The views of a scene show one set of named points, each view turned or mirrored, shifted and resized as a whole, with a little noise and some points left out.

Scene 1
View 1
k_712: [+0.94, -0.60, +1.63, -0.38, -0.38, -1.55, -1.14, +1.21, -2.17, -1.04, +0.52, -0.72, -0.13, +0.75, -0.40, +1.20, +0.08, -1.63, +0.61, -1.22, +0.51, -0.78, -0.82, -0.66]
k_685: [+0.27, +0.27, +0.82, -0.65, -0.12, -0.67, -0.14, +1.17, -0.74, -0.98, +0.08, -0.64, -0.55, -0.14, -0.62, +0.68, -1.09, -1.18, +0.66, -0.99, +0.21, -0.38, -0.85, +0.10]
k_360: [-0.06, +0.67, +0.21, -0.72, +0.00, -0.11, +0.42, +1.04, +0.13, -0.82, -0.33, -0.52, -0.62, -0.63, -0.64, +0.58, -1.67, -0.87, +0.45, -0.84, -0.34, -0.21, -0.78, +0.23]
k_143: [-0.65, +1.31, +0.63, -0.65, +0.36, -0.25, +1.01, +1.02, +0.95, -0.93, -0.09, -0.75, -1.33, -0.96, -0.90, -0.01, -2.01, -0.56, +0.63, -0.51, +0.58, +0.22, -0.95, +1.44]
k_351: [-0.95, +2.04, +0.47, +0.17, +0.95, -0.26, +2.18, +0.82, +2.09, -0.10, -0.60, -0.80, -0.96, -0.93, -0.98, +0.69, -1.82, +0.32, -0.40, +0.14, -0.45, +0.34, -0.64, +0.80]
k_114: [-0.72, +1.68, +0.54, +0.15, +0.47, -0.47, +1.87, +1.51, +1.33, -0.34, -0.41, -0.98, -0.68, -0.49, -0.81, +0.94, -1.60, -0.10, +0.10, -0.29, -0.22, +0.07, -0.74, +0.26]
k_451: [-0.67, +1.54, +0.57, -0.24, +0.71, -0.29, +1.35, +0.65, +1.41, -0.44, -0.40, -0.65, -1.03, -0.94, -0.93, +0.37, -1.76, -0.14, -0.08, -0.13, -0.14, +0.27, -0.73, +0.99]
k_991: [+0.20, +0.14, +1.24, -1.52, +0.63, -0.52, -1.27, -0.99, -0.45, -1.24, +0.22, +0.09, -1.73, -1.40, -1.06, -0.94, -1.42, -1.15, +0.17, -0.33, +0.82, +0.30, -0.89, +2.49]
k_90: [-0.69, +2.15, +0.06, +0.99, +1.26, -0.30, +2.57, +0.46, +2.34, +0.82, -1.29, -0.66, -0.01, -0.58, -0.89, +1.77, -1.21, +0.88, -1.50, +0.57, -2.31, +0.01, -0.16, -0.92]
k_149: [+0.36, +0.04, +1.55, -0.93, +0.57, -1.04, -1.08, -0.48, -0.80, -1.00, +0.30, -0.18, -1.32, -0.67, -0.94, -0.24, -0.78, -1.10, +0.09, -0.41, +0.76, +0.06, -0.83, +1.63]
k_488: [+0.17, +0.19, -1.16, -1.40, -1.00, +0.93, +0.16, +1.86, -0.48, -1.34, -0.65, -0.43, -0.16, -0.78, -0.26, +0.66, -2.57, -1.61, +1.40, -1.80, -0.95, -0.68, -0.90, -0.66]
k_464: [-0.28, +0.88, +1.22, -0.91, +1.16, -0.57, -0.23, -1.04, +0.68, -0.74, -0.03, -0.06, -1.81, -1.52, -1.26, -0.75, -1.52, -0.49, -0.30, +0.16, +0.52, +0.59, -0.77, +2.50]
k_462: [-0.10, +0.64, +2.18, -0.78, +1.17, -1.31, -0.67, -0.99, +0.05, -0.94, +0.52, -0.29, -1.98, -1.10, -1.29, -0.79, -0.91, -0.62, -0.18, +0.18, +1.44, +0.59, -0.89, +2.88]
View 2
k_149: [+0.68, +0.84, +0.20, +1.32, -0.21, +0.40, -0.04, -0.75, +0.30, +1.54, +0.96, +0.76, +0.71, +0.39, +0.48, +0.28, -1.64, +0.96, -0.86, +0.62, +0.12, -1.22, -0.45, +0.71]
k_360: [+1.83, -0.63, +0.28, +1.37, +0.12, +0.53, +0.54, -1.06, -0.68, +0.20, +0.05, +0.18, +0.73, -1.45, -0.28, -0.07, -1.02, +0.55, -1.32, +2.14, +0.15, -1.53, +1.17, -0.14]
k_488: [+1.34, -1.36, -0.84, +1.25, +0.34, +0.31, +0.11, -1.99, -0.39, -0.41, -0.35, -0.37, +1.13, -2.29, +0.24, +0.56, +0.21, -0.13, -2.69, +2.76, +0.42, -1.53, +2.41, -1.65]
k_464: [+0.71, +0.62, +0.48, +2.39, -0.01, +0.20, +0.08, +0.67, -0.80, +0.85, +0.29, +2.26, +0.44, -0.21, +0.28, -0.23, -2.35, +0.95, -0.14, +1.40, -0.35, -1.29, -1.40, +0.76]
k_351: [+3.00, -0.95, +1.52, +2.11, +0.10, +0.77, +1.40, +0.45, -2.28, -0.48, -0.43, +1.23, +0.20, -2.22, -1.39, -1.17, -2.11, +0.94, +0.20, +2.88, -0.38, -1.62, +0.43, +0.70]
k_991: [-0.10, +0.95, -0.30, +2.04, -0.12, +0.11, -0.51, -0.10, +0.13, +1.39, +0.70, +1.89, +0.74, +0.25, +0.94, +0.35, -1.80, +0.92, -0.90, +0.95, -0.19, -1.31, -1.14, +0.24]
k_90: [+4.43, -2.14, +3.12, +1.86, +0.84, +0.68, +2.69, +0.17, -2.79, -1.49, -1.61, +0.03, +0.13, -2.49, -1.74, -1.56, -2.42, -0.36, +0.44, +2.48, +0.65, -0.65, +1.10, +1.53]
k_712: [+1.83, +0.35, +0.41, -0.34, -0.27, +0.86, +0.46, -2.91, +1.20, +1.83, +1.52, -1.92, +1.00, +0.25, -0.04, +0.51, -0.49, +0.91, -1.71, +0.18, +0.75, -1.25, +1.75, +0.62]
k_462: [+0.63, +1.36, +0.44, +1.89, -0.44, +0.49, -0.13, +0.44, -0.25, +1.75, +1.19, +2.01, +0.40, +0.47, +0.18, -0.19, -2.44, +1.69, +0.10, +0.85, -0.51, -1.54, -1.63, +1.19]
k_451: [+2.35, -0.55, +0.82, +1.88, -0.09, +0.68, +0.88, +0.07, -1.62, +0.01, +0.01, +1.07, +0.39, -1.84, -0.92, -0.73, -1.75, +1.09, -0.33, +2.65, -0.37, -1.76, +0.45, +0.33]
View 3
k_351: [+1.19, -0.79, +0.71, -2.59, -1.31, -0.70, +1.15, +2.24, -0.68, -0.38, -4.09, +2.14, -2.18, +0.97, +3.05, -2.42, +0.84, +1.15, -2.05, +1.86, +2.98, +0.79, +1.73, +3.63]
k_462: [+0.16, +1.28, +0.54, -1.25, -1.60, +2.17, -0.09, +1.63, +0.77, +1.24, +1.90, +0.39, -2.83, +1.14, -0.33, -2.18, +0.35, -3.21, +0.84, +1.93, +0.63, -0.39, -0.34, +1.90]
k_114: [+1.96, -0.53, +0.22, -2.13, -1.22, -0.50, +0.89, +0.91, -1.05, -0.05, -4.20, +1.71, -1.66, +0.87, +2.73, -1.49, -0.99, +1.16, -2.02, +1.89, +2.96, +1.41, +1.67, +2.61]
k_451: [+1.13, -0.30, +0.42, -2.18, -0.92, -0.24, +0.36, +1.57, -0.51, +0.14, -2.89, +1.72, -1.72, +0.94, +2.13, -1.76, +0.46, +0.35, -1.96, +2.09, +2.43, +0.84, +1.17, +2.51]
k_712: [+4.36, +0.06, -1.88, -0.58, -0.06, +1.35, +0.13, -3.79, -0.89, +0.96, -0.57, +0.57, -1.23, +0.64, -1.29, +0.37, -5.99, -1.63, -0.52, +0.59, +2.02, +1.98, -0.12, -1.50]
k_488: [+2.59, -0.22, -1.06, -1.71, +1.80, -1.47, -2.01, -1.80, -1.24, +1.41, -3.28, +1.66, +1.51, +0.92, +0.89, +1.63, -1.31, +1.32, -5.13, +2.86, +1.89, +2.85, +0.62, -1.72]
k_143: [+0.68, +0.80, +0.67, -1.62, -1.23, +0.33, -0.47, +1.54, -0.51, +1.20, -2.22, +0.89, -1.11, +1.18, +2.07, -0.76, -0.07, +0.07, -1.91, +2.88, +1.62, +1.22, +1.06, +1.67]
k_90: [+3.13, -3.16, -0.51, -3.66, -0.19, -2.31, +2.77, +0.91, -0.94, -2.34, -5.67, +4.10, -2.90, +0.31, +2.78, -3.64, +0.89, +2.02, -2.77, +0.04, +4.71, +0.48, +1.71, +4.21]
k_464: [+0.08, +0.58, +0.50, -1.83, -0.72, +1.00, -0.29, +2.02, +0.65, +0.85, +0.87, +1.27, -2.22, +1.05, +0.13, -2.27, +1.93, -2.30, -0.68, +2.12, +1.03, -0.39, -0.25, +1.96]
k_685: [+2.75, +0.15, -0.84, -1.15, -0.09, +0.46, -0.39, -1.52, -0.83, +0.99, -1.60, +1.01, -0.83, +0.86, +0.22, -0.01, -2.99, -0.62, -1.73, +1.65, +1.93, +1.71, +0.43, -0.19]
k_991: [+0.38, +1.10, -0.04, -1.29, -0.03, +1.47, -1.34, +0.76, +0.73, +1.60, +2.15, +0.70, -1.38, +1.12, -1.08, -1.10, +0.85, -2.96, -0.88, +2.37, +0.42, +0.02, -0.83, +0.23]
k_149: [+1.61, +0.70, -0.50, -1.10, -0.34, +1.53, -0.45, -0.39, +0.29, +1.17, +1.24, +0.76, -1.83, +0.99, -1.03, -1.12, -1.22, -2.70, -0.34, +1.59, +1.03, +0.39, -0.50, +0.23]
View 4
k_149: [-0.09, +0.01, -0.87, -0.77, -0.45, -0.49, +0.41, -0.52, -0.18, +1.74, +0.16, -0.73, -1.66, -0.18, +0.00, +0.47, -0.21, -0.25, -0.15, -0.33, -0.12, -0.19, +1.08, -0.15]
k_462: [-0.29, -0.15, -1.47, -0.69, -1.12, -0.19, +0.92, -0.69, -0.33, +2.91, +0.16, -1.08, -1.33, -1.41, -0.22, +0.10, -0.93, +0.16, +0.99, -1.15, -0.09, +0.54, +0.75, -0.33]
k_685: [-0.58, +0.60, +0.63, -1.12, +0.52, -0.06, +0.77, +0.09, +0.83, +0.82, +0.55, -0.62, -1.03, +0.65, -0.42, +0.80, -0.72, -0.82, -1.31, +0.72, -0.88, -0.40, +0.90, +0.10]
k_360: [-0.63, +0.95, +0.57, -0.88, +1.16, +0.28, +0.72, +0.13, +0.83, +0.37, +0.41, +0.30, -0.77, -0.03, -0.55, +1.07, -1.02, -0.12, -0.98, +0.81, -1.05, +0.15, +1.04, +0.54]
k_451: [-0.65, +0.89, +0.12, -0.59, +0.78, +1.10, +1.14, +0.48, +0.94, +1.00, +0.46, +0.00, -0.11, -1.48, -0.90, +0.90, -2.23, +0.47, -0.32, +0.18, -1.54, +1.04, +0.56, +0.59]
k_90: [+0.75, +0.87, -0.07, +0.58, +1.33, +2.57, +0.21, +2.65, +1.48, -0.98, +0.74, -0.07, +0.48, -2.20, -0.81, +1.15, -3.76, +1.16, -2.18, +0.63, -3.13, +1.14, +0.07, +1.20]
k_351: [-0.55, +1.05, +0.24, -0.41, +0.92, +1.76, +1.28, +1.04, +1.24, +0.79, +0.58, -0.08, +0.42, -2.04, -1.10, +0.94, -3.10, +0.71, -0.43, +0.17, -2.10, +1.37, +0.26, +0.74]
k_464: [-0.26, +0.26, -1.35, -0.40, -0.26, +0.21, +0.74, -0.52, -0.26, +2.04, +0.00, -0.05, -1.06, -1.89, -0.35, +0.54, -1.21, +0.84, +0.92, -0.81, -0.36, +0.96, +0.94, +0.16]
k_114: [-0.75, +1.02, +0.77, -0.80, +0.99, +1.33, +1.29, +0.91, +1.42, +0.66, +0.70, -0.26, +0.18, -1.05, -1.09, +0.99, -2.57, +0.03, -1.04, +0.65, -1.97, +0.77, +0.36, +0.57]
k_488: [-1.21, +1.61, +1.72, -1.25, +2.43, -0.19, +0.59, -0.50, +1.06, -0.80, +0.24, +1.67, -0.95, +1.10, -0.72, +1.71, -0.10, -0.23, -1.30, +1.84, -0.76, -0.13, +1.68, +0.90]
k_143: [-1.27, +1.01, +0.50, -1.13, +0.75, +0.53, +1.51, -0.31, +0.87, +1.53, +0.42, +0.10, -0.27, -1.00, -0.98, +0.87, -1.74, +0.13, +0.13, +0.21, -1.02, +0.89, +0.77, +0.37]

In a view up to two points have been moved. Name them for each view, in the order of its rows, or write none.
view 1 | none
view 2 | k_90, k_451
view 3 | none
view 4 | k_685

Scene 2
View 1
k_85: [-0.24, -0.68, +0.60, +0.28, -2.15, -1.89, +0.64, +0.64, +0.44, +3.26, +1.05, +0.98, -1.48, +1.05, +0.79, -2.43, -4.18, -0.24, -5.35, -0.67, -0.03, -1.17, +1.61, +0.55]
k_664: [-0.77, -0.67, +1.58, -0.22, -0.07, -1.62, +0.80, +1.27, -0.30, +3.40, -0.08, +1.77, -3.86, +0.99, +2.25, -3.71, -3.31, +0.57, -2.01, -2.24, +2.33, -1.93, +1.11, +0.90]
k_747: [+0.42, -1.43, +1.12, +0.58, -1.87, -0.41, -0.75, -0.18, -0.40, +1.15, -0.10, +0.28, -0.03, +1.20, -0.52, -0.33, -2.30, -0.85, -1.70, -0.43, +0.71, -0.42, +0.68, +0.50]
k_356: [-1.05, -1.40, +1.56, -0.73, -0.14, -0.38, +0.17, -0.02, -2.55, -0.59, -1.01, -0.96, +2.13, +3.18, -1.61, +1.91, +1.17, -1.57, +2.29, +1.47, +1.11, +0.54, -0.35, +1.64]
k_20: [+1.73, -2.02, +0.72, +1.62, -3.54, +0.34, -2.15, -1.15, +0.10, +0.04, +0.18, -0.41, +1.90, +0.55, -2.25, +1.23, -2.70, -1.53, -2.77, +0.17, -0.50, +0.35, +0.78, -0.17]
k_886: [+0.06, -1.49, +0.75, -0.31, -1.03, -0.44, -0.39, -0.60, -2.02, -0.75, -0.24, -1.39, +4.35, +2.90, -2.29, +3.03, +1.19, -1.45, +1.12, +2.65, -0.88, +0.67, -0.87, +1.29]
k_975: [+0.38, -0.70, +0.43, +0.34, -1.47, -1.88, +0.12, +0.43, +0.31, +3.07, +1.05, +0.90, -0.39, +0.90, +0.91, -1.90, -3.13, +0.35, -3.96, -0.24, -0.71, -1.49, +0.50, +0.45]
k_331: [+0.02, -1.50, +1.93, +0.14, +0.13, -0.14, -0.82, +0.27, -1.38, +0.88, -1.19, +0.75, -1.72, +1.23, +0.47, -1.01, -1.06, -0.24, +1.90, -1.72, +2.86, -0.90, +0.09, +0.84]
k_964: [+2.81, -2.31, +0.80, +1.49, -1.17, +0.58, -3.17, -1.51, -0.59, -0.61, -0.37, -0.19, +3.24, +0.19, -1.49, +2.27, +0.12, -0.01, +1.99, +0.41, -0.80, -0.44, -1.94, -0.25]
k_989: [-0.67, -0.95, +1.35, -0.01, -1.08, -1.03, +0.28, +0.47, -0.82, +1.82, -0.08, +0.60, -1.09, +1.59, +0.24, -1.29, -2.30, -0.63, -1.74, -0.62, +1.27, -0.77, +0.85, +0.93]
k_164: [+0.10, -1.54, +2.38, +0.07, +1.43, +0.00, -1.16, +0.45, -1.75, +1.01, -1.78, +1.22, -2.64, +0.86, +1.32, -1.47, -0.39, +0.54, +4.06, -2.56, +3.69, -1.42, -0.72, +0.72]
k_246: [+0.50, -1.02, +0.92, -0.22, +0.55, -1.23, -0.42, +0.14, -1.06, +1.65, +0.03, +0.55, +0.87, +1.33, +0.82, -0.25, -0.20, +0.78, +0.97, +0.27, -0.07, -1.38, -1.22, +0.88]
View 2
k_747: [-0.25, +1.10, +0.60, -0.15, +0.87, +0.22, -0.45, -1.11, +2.03, +1.45, -0.11, -0.34, -0.39, -2.27, +0.53, -0.37, +1.00, -0.78, -0.42, +0.09, +0.85, -0.45, -0.44, -0.29]
k_356: [-0.64, -1.64, +0.54, -0.75, +1.05, +1.08, -1.39, +0.39, +0.79, -0.79, -3.16, -0.44, +0.34, -1.52, +1.31, +0.18, +0.22, -0.86, -3.19, -0.24, +1.37, -0.42, -0.77, -0.53]
k_85: [+0.60, +1.90, -0.06, -0.57, +2.17, +0.07, +0.08, -2.00, +1.98, +2.98, +1.80, +1.45, -1.33, -2.69, -0.23, -1.12, +1.20, -1.10, +1.52, +0.62, +0.47, -0.83, -0.21, -2.28]
k_20: [-1.41, +1.17, +0.09, -0.04, +0.71, -0.65, -0.06, -0.02, +3.39, +1.20, +0.63, -2.31, -0.51, -2.88, +0.72, -0.31, +1.23, +0.20, -1.27, -0.09, +0.47, -0.99, -0.78, +1.02]
k_964: [-0.52, +0.97, +0.29, +0.80, -0.61, +0.16, -0.37, -0.31, +2.28, -0.73, -1.22, -2.93, -0.63, -1.25, +1.80, +0.15, -1.17, +0.17, -3.20, -0.52, +0.69, +0.48, -1.70, +1.65]
k_989: [+0.29, +0.94, +0.70, -0.40, +1.25, +0.64, -0.67, -1.63, +1.41, +1.61, -0.34, +0.84, -0.32, -2.13, +0.28, -0.45, +1.14, -1.33, +0.20, +0.18, +1.02, -0.40, -0.13, -1.29]
k_886: [-1.15, -1.87, -0.41, -0.79, +1.34, +0.41, -0.83, +1.41, +1.63, -1.09, -2.39, -1.80, -0.50, -1.70, +1.57, +0.10, -0.53, +0.13, -4.49, -0.25, +0.83, -0.80, -1.56, -0.38]
k_975: [+0.74, +1.94, -0.20, -0.27, +1.59, +0.13, +0.12, -1.82, +1.95, +2.29, +1.50, +0.65, -1.63, -2.27, +0.24, -0.96, +0.27, -0.73, +0.50, +0.48, +0.40, -0.39, -0.68, -1.84]
k_164: [+1.30, +1.40, +2.38, +0.78, -0.76, +1.89, -1.64, -3.14, -0.12, +0.17, -3.04, +1.10, +0.87, -0.47, +1.12, +0.24, +0.14, -2.40, -0.10, -0.31, +1.97, +1.34, -0.07, +0.36]
k_664: [+1.59, +2.27, +1.26, -0.03, +1.12, +1.08, -0.74, -3.42, +0.67, +2.58, +0.16, +2.54, -0.46, -1.76, +0.01, -0.75, +1.05, -2.21, +2.16, +0.41, +1.19, +0.31, +0.27, -1.91]
k_246: [+0.91, +0.74, +0.24, +0.15, +0.66, +1.00, -0.63, -1.53, +0.77, +0.23, -1.22, +0.15, -1.01, -0.99, +1.23, -0.33, -1.10, -0.91, -1.65, -0.04, +0.85, +0.52, -1.14, -1.16]
View 3
k_964: [-1.89, +1.18, +0.49, -1.29, +0.11, -3.19, +0.01, -2.62, +0.60, +1.98, -2.74, -1.49, -0.79, +2.21, +0.89, -1.04, -0.67, -2.59, +1.94, +1.60, -1.03, +4.53, -0.49, +1.22]
k_664: [-1.68, +2.66, -1.24, -0.04, +2.39, +2.55, -0.34, +0.00, +1.27, -1.91, +0.40, +0.65, +2.00, -1.17, -1.31, +0.01, +3.15, +4.73, -0.92, -1.90, -2.90, -0.25, +2.77, -4.32]
k_20: [-1.86, -0.74, +2.42, -0.90, -0.17, -4.01, +1.24, -2.85, +1.65, +0.87, -3.51, -1.88, +0.25, +0.74, -2.01, +0.70, +1.10, +2.15, +2.21, +0.35, -0.68, +2.68, -0.13, -0.15]
k_85: [-2.64, +0.95, +1.25, -0.71, +1.66, +1.07, +0.43, -0.94, +1.12, -2.00, -0.26, -1.44, +2.62, -0.65, -3.47, +1.47, +4.42, +5.73, +1.56, -1.28, -1.86, +0.52, +1.47, -3.02]
k_164: [-0.99, +3.65, -2.97, +0.22, +2.41, +0.70, -0.93, +0.11, +0.85, +0.78, -0.82, +1.95, -0.19, -0.06, +2.73, -1.97, -0.60, -0.12, -2.73, -1.19, -2.64, +0.55, +2.34, -2.03]
k_331: [-1.51, +2.45, -1.42, +0.01, +2.15, -0.21, -0.33, -0.27, +0.91, +0.77, -1.38, +0.87, +0.25, -0.12, +1.48, -0.96, +0.24, +1.08, -1.69, -1.28, -2.01, +0.47, +1.76, -1.49]
k_246: [-3.09, +2.66, -0.55, -1.02, +2.00, +0.74, -0.74, -0.53, -0.39, +0.51, -0.23, -1.28, +0.84, +1.11, +0.76, -0.49, +1.63, -0.25, +0.88, -0.10, -1.60, +2.29, +0.46, +0.00]
k_356: [-4.08, +1.44, +0.55, -0.46, +2.65, -2.22, +0.06, +0.25, -1.31, +3.38, -1.85, -1.67, -0.03, +0.85, +2.85, +0.03, +0.24, -0.68, -0.57, -1.13, +0.08, +0.29, -0.75, +3.08]
k_975: [-2.61, +1.30, +0.99, -1.00, +1.27, +0.90, +0.10, -1.30, +0.81, -1.49, -0.17, -1.72, +2.09, +0.16, -2.82, +0.93, +3.84, +3.87, +2.12, -0.43, -1.95, +1.84, +1.03, -2.33]
View 4
k_886: [+4.48, +3.03, -2.28, -2.25, +2.85, +2.16, +1.91, -0.92, +0.90, -1.84, -2.53, +2.60, -1.87, +2.15, +0.96, -1.91, -0.25, -0.13, -0.71, +3.93, -0.88, -3.01, +2.53, -1.41]
k_747: [+2.30, +1.70, -1.49, -0.68, -0.99, +0.85, +2.90, -0.68, -0.50, +0.56, -1.23, +0.23, +2.43, +0.12, -1.95, +0.14, +0.62, -2.50, +0.65, -0.13, -0.31, -0.05, +0.76, -0.64]
k_20: [+4.47, +4.12, -1.20, -0.08, -1.58, +0.91, +1.63, -0.38, +0.30, +0.65, -2.72, +0.22, +1.36, -0.99, -1.90, -2.03, +1.66, -3.55, -0.63, +0.14, +1.40, -2.16, +1.71, -0.19]
k_85: [+0.89, +1.44, -1.04, +0.34, -3.38, -0.10, +4.38, -2.62, -1.31, +0.38, +0.03, -0.53, +4.52, -0.78, -3.31, +1.50, +0.35, -5.06, +2.66, -1.37, -1.71, +0.66, -2.39, -3.49]
k_664: [-1.46, -1.42, -1.53, -0.79, -2.22, +0.09, +4.62, -1.17, -2.21, +1.34, +1.18, -0.69, +5.60, +0.45, -3.45, +3.42, -0.04, -2.29, +2.65, -1.95, -1.84, +3.16, -1.29, -1.52]
k_331: [+0.15, -1.05, -2.01, -1.93, +0.72, +1.14, +3.33, +0.77, -1.20, +1.23, -0.39, +0.43, +2.97, +1.74, -1.70, +1.72, +0.18, +0.52, +0.49, -0.13, -0.65, +2.20, +1.95, +1.15]
k_164: [-1.49, -2.57, -2.44, -2.96, +1.37, +1.13, +3.29, +1.50, -1.94, +1.45, +0.23, +0.47, +3.53, +2.59, -2.10, +2.65, +0.22, +2.74, +0.00, +0.00, -0.63, +3.31, +2.74, +1.96]
k_989: [+1.58, +0.78, -1.49, -0.68, -0.70, +0.84, +3.75, -1.13, -0.58, +0.45, -0.48, +0.33, +2.78, +0.49, -1.82, +1.10, -0.11, -2.70, +1.69, -0.41, -1.27, +0.67, -0.20, -1.39]
k_964: [+2.55, +3.29, -2.37, -2.73, +0.31, +1.35, +0.29, +0.29, -0.80, -0.47, -2.56, +1.41, +0.55, +1.17, -2.05, -2.32, +2.09, +1.42, -3.06, +3.06, +1.86, -2.68, +3.79, +0.42]
k_975: [+0.76, +1.94, -1.43, -0.46, -3.09, +0.15, +3.35, -2.50, -1.55, -0.17, -0.26, -0.06, +4.07, -0.32, -3.51, +0.83, +0.82, -3.55, +1.43, -0.04, -1.08, -0.37, -1.57, -3.50]

In a view up to two points have been moved. Name them for each view, in the order of its rows, or write none.
view 1 | k_85
view 2 | k_886
view 3 | none
view 4 | k_989
